The views of a scene show one set of named points, each view turned or mirrored, shifted and resized as a whole, with a little noise and some points left out.
(in the rows, 128 means zero)

Scene 1
View 1
gaka: [142 110 119 111 141 182 108 124 129 151  93 112 123 108 126 158 187 155
 156 131  95 116 122 113 142 134 128  90 112]
fuduv: [159 126 103 145 110 124 126 144 170 116  92 137 167 166 132 151 142 139
 160 155 143 131  98 141 134 163  93  83 122]
Faniv: [131 143  80 155 145 142 128 115 156 127 114 145 121 145 129 163 160 152
 128 121 110 124 101 109 155 152 116  98 138]
Dol: [169 128 127 108 126 190 128 133 133 135  78 108 145 121 114 159 163 164
 154 147 110 124 118 114 114 134 103  91 105]
givu: [142  73 118 132  73 112  65 134 164 124  97 125 156 161 141 138 170 105
 200 154 145 136 112 169 177 178 105  60 127]
laluk: [121  82  94 146 130  89  90 156 176 143 106 140 158 154 164 141 175 115
 185 153 138 114  99 159 175 167 131  78 126]
goro: [138 102 121 106 125 191  89 107 120 151  97 106 107 102 120 157 194 148
 163 122  89 123 130 113 158 137 128  86 118]
Kar: [150 132  93 156 116 114 124 137 175 113 101 146 159 170 134 152 143 138
 153 147 139 131  96 139 146 166  98  86 131]
veze: [156 137 107 129 134 167 133 128 144 130  92 125 139 135 120 163 158 160
 144 138 114 124 109 114 128 142 105  93 117]
Viteg: [144 116 109 121 165 150 133 157 150 155  88 122 151 121 144 153 174 158
 157 149 112 106 107 122 130 133 130  97 107]
nog: [119 124  84 149 155 134 114 123 156 142 115 141 119 136 142 160 176 146
 139 121 108 115 104 116 165 148 133  95 135]
bag: [163 102 127 117 102 151 106 141 151 129  83 117 163 142 128 148 161 137
 180 159 133 129 112 145 136 155 101  75 109]
fof: [140 122 104 123 172 157 132 148 147 156  93 124 141 117 142 157 179 161
 149 140 106 105 108 115 132 130 132 101 111]
View 2
Kar: [ 89 121 134 136 149  97  79 126 135 111 140 122 136 169 144 120 125 161
 154 141 115 132 148 146  97 114 118 118 106]
fof: [110 132 107  98 131 116  94 126 144 101  98 110 140 144 118 125 139 141
 147 135 112 142 150 147 130 140 122 103 158]
veze: [ 99 142 114 110 131 124  74 121 142 108 119 128 148 148 120 129 128 141
 147 137  98 136 160 140 123 126 126 103 131]
givu: [ 93 142 126 157 133  91 127 100 138 146 136  82 111 155 142 143 113 167
 153 141 143 124 126 125 104 111  96 131  96]
goro: [113 164  98 112 103 131 107 113 150 121  99 101 129 125 117 135 119 125
 128 131 113 134 156 118 150 144 125 108 141]
Dol: [101 158 104 101 126 134  79 107 145 118 112 127 152 139 103 146 131 142
 154 139  92 138 159 137 128 120 123  97 135]
fuduv: [ 88 129 129 130 150 102  81 117 135 118 138 121 140 166 133 131 127 164
 160 142 111 132 145 147  97 108 113 115 108]
nog: [106 121 123 122 128 105  93 141 141  96 113 108 128 154 146 105 126 135
 129 132 123 137 153 139 128 147 129 115 140]
Viteg: [106 128 108  98 140 111  95 123 143 104 100 111 142 150 116 130 143 148
 157 138 114 144 145 154 122 133 118 102 157]
bag: [ 94 150 114 125 137 112 100 100 140 133 125 110 136 149 117 150 125 161
 161 142 113 133 140 137 112 109 107 112 117]
View 3
veze: [119 161 125 148 133  73 188 131 124 164 149 100  96 102 128 160 102 121
 126 147 163 108 140 122 113 118  81 158 156]
nog: [109 143 120 154 135  64 142  94  82 163 141  90  58 109  92 160  79 145
 110 143 145 142 137 106 133 125 119 118 171]
fof: [125 143 128 141 106  51 168 102 128 159 133 112  87 142 116 178  65 132
 125 116 164 132 139 123 131 142  90 145 141]
Kar: [152 198  98 186 179  68 184 115 107 166 166 116  80  97 102 154 118 162
 116 163 124 117 137  77 132  75  95 136 173]
goro: [ 86 100 145 114 104 107 177 100  89 151 116  97  97  85 123 135  73  95
 126  97 172 132 116 135 115 125 115 191 172]
bag: [154 168 112 160 155  95 215 105 126 152 142 144 115  96 123 142 100 134
 133 108 141 114 116  92 127  71  90 197 164]
fuduv: [160 199  99 183 175  75 199 116 122 164 162 129  95 100 112 152 118 157
 122 151 129 111 134  79 130  71  86 155 165]
Faniv: [ 98 158 121 158 143  58 145 119  85 173 152  72  58  97 101 163  99 140
 108 176 153 129 147 115 121 130 106 107 172]
givu: [164 165  95 174 190 120 199  66  78 146 138 158  96  74  94 116 102 160
 124  93 105 141  97  52 147  30 132 198 197]
gaka: [104 121 139 124 103  85 178 105 109 154 123 104  96 107 124 152  73 108
 128 106 170 129 125 133 118 131  99 176 156]
Dol: [120 151 135 136 118  82 209 136 143 158 140 111 121 105 143 156  95 104
 135 124 174 102 133 134 107 118  71 190 147]
laluk: [168 167  92 178 167  73 164  53  85 151 139 150  68 123  78 150  75 184
 114 102 106 156 116  55 159  70 131 145 176]
View 4
laluk: [125 128 170 100  95 127  99 101 117 113 136 109  65 137 117 116  55 126
 112 161 141 167 114 159  66 161 129 147 131]
fof: [129 115 112 112 116 129 110 115  98 139 138 105  95 129 119 136 101 106
 107 118 141 142  94 118 102 131  96 121 149]
Viteg: [131 117 116 111 112 123 110 112  96 138 137 108  94 121 124 136  94 104
 112 124 141 143  99 123 105 135 109 126 147]
fuduv: [142 114 151 107 100  97 104 113 115 146 173 111 111 107 132 127  86 133
 106 157 123 177 127 145  84 161 128 157 139]
bag: [136 121 139 110 107 113 119 108 103 154 153 114 107  97 126 133  88 149
 127 127 133 159 131 160  97 146 146 148 143]
givu: [125 132 177 105  96 129 117 101 119 138 143 114  83 117 118 117  60 181
 131 144 134 171 144 194  64 161 163 156 133]
nog: [117 115 138 107 116 142 107 120 120 134 147  96  90 155 115 121  98 135
  96 138 136 159  99 125  67 142  81 125 145]
Faniv: [123 107 137 109 117 130 106 127 124 145 168  96 108 149 120 124 110 140
  86 143 126 169 104 116  67 145  73 131 147]
goro: [114 119 114 119 129 161 133 119 103 162 132 100 103 133 108 134 116 174
 122  88 142 139 115 145  90 118 105 113 154]
Dol: [136 110 106 118 122 117 125 120  95 169 159 109 126  97 127 143 117 139
 118 105 132 146 119 131 113 129 117 130 153]
veze: [134 109 119 114 119 117 115 122 107 158 165 104 120 115 127 136 114 135
 103 124 129 157 113 125  95 137 100 133 150]
gaka: [119 117 111 116 125 146 124 118  99 155 136 102 102 126 114 135 110 146
 118  99 141 138 107 133  98 122 104 117 152]
View 5
Viteg: [162  85 152 134  96 110  70 183 114 163 105 141 116 165 104 147  72 140
 172 120 116 112 111 134 110 135 153 100  83]
Dol: [157 102 129 128 115 104  69 171  88 145 133 144 124 121 113 132  83 114
 177 107 130 140 140 143  79 152 153 133 103]
fof: [163  81 148 135  97 122  65 184 123 160 101 141 111 164 112 149  73 137
 172 125 121 109 119 129 104 131 147  99  92]
givu: [141 144 140  98 141  47 124 131  97 178 157 144 121 129  34 109 127 176
 148  76 110  75  64 140 156  99 115 140  59]
fuduv: [136 126 140  78 112  82 105 140 119 141 140 134 115 124  81 149  81 142
 149  72 121 102  86 163 138 148 171 108  69]
gaka: [163  93 131 144 118 120  64 177 112 166 118 147 113 141 107 131 100 133
 172 129 129 115 136 117  87 116 118 129 108]
veze: [149 103 129 110 111 118  75 160 122 140 127 141 112 124 112 149  84 124
 161 101 132 120 129 142  99 141 155 117  99]
bag: [149 121 140 112 126  68  99 151  81 161 146 142 127 128  75 121  97 140
 165  89 116 116  99 149 118 138 148 132  76]
laluk: [147 115 157 104 113  76 112 152 131 180 120 138 108 167  50 138 100 186
 147  95 107  59  53 135 169 100 131  97  52]
Kar: [133 124 138  71 112  95 106 136 142 140 135 133 107 126  82 156  84 146
 141  72 127  88  83 160 147 138 168 102  73]
goro: [161  98 119 150 131 120  61 172 109 173 128 153 112 126  99 120 120 135
 170 133 134 111 144 106  82  98  94 148 117]
nog: [148  98 135 111 106 137  79 160 170 156 110 138  94 147  98 159  95 154
 146 116 133  78 108 121 129 102 127 101  96]
Faniv: [140 105 126  91 108 143  79 152 176 139 117 136  92 128 111 168  91 139
 142 102 142  87 119 133 122 117 142 102 103]
View 6
bag: [ 68 135  57 124  96 108 173 154 161 162 174 133 149 159 148 138  88 117
  70 113 155  86 174 119 129 132 104 101 116]
nog: [132 134  74 148  93 113 116 169 159 167 157 146 113 135 180 167  90 131
 153  96 122  85 131  94 132 115 169  46 102]
Faniv: [136 108  63 137  80 135 131 172 156 171 155 147 114 121 190 177  69 133
 154  99 121  96 151  95 121 112 176  52 107]
gaka: [117 122  80 132 107 101 130 160 158 178 169 119 127 159 176 157 139  91
 134 140 129 120 152 129 164 148 136  74 117]
fof: [132 140  70 129  98 109 145 148 139 168 180 137 105 146 154 159 115 117
 148 131 137 129 117 113 148 150 129  50 129]
goro: [111 116  91 137 116  93 112 171 174 183 158 108 141 165 191 157 156  77
 129 138 123 108 172 136 178 141 146  88 107]
laluk: [ 80 192  65 161 102  80 134 154 171 145 165 163 132 156 137 131  70 156
  95  63 149  28 115  77 115 103 129  63  95]
fuduv: [ 83 126  42 122  75 134 184 156 150 157 170 154 135 134 150 151  40 147
  85  89 154  82 163  99  97 117 123  85 115]
Viteg: [121 146  66 130  99 108 153 142 138 165 185 142 109 149 143 152 108 119
 134 127 145 122 117 112 143 150 117  54 129]
Dol: [105  97  62 109  91 128 173 154 144 177 179 119 129 150 164 159 112  94
 110 151 145 143 174 139 147 155 115  92 132]
givu: [ 39 166  66 151 104  81 147 166 193 152 156 145 171 169 150 119  74 135
  46  67 152  15 179  99 120  96 119 110  82]
Kar: [ 94 127  44 131  72 136 171 161 153 156 163 159 129 127 158 157  33 154
  98  81 145  71 158  87  95 106 139  75 108]

In a view up to two points have been moved. Name them for each view, in the order of its rows, or write -.
view 1: -
view 2: fof
view 3: Faniv
view 4: laluk
view 5: -
view 6: -
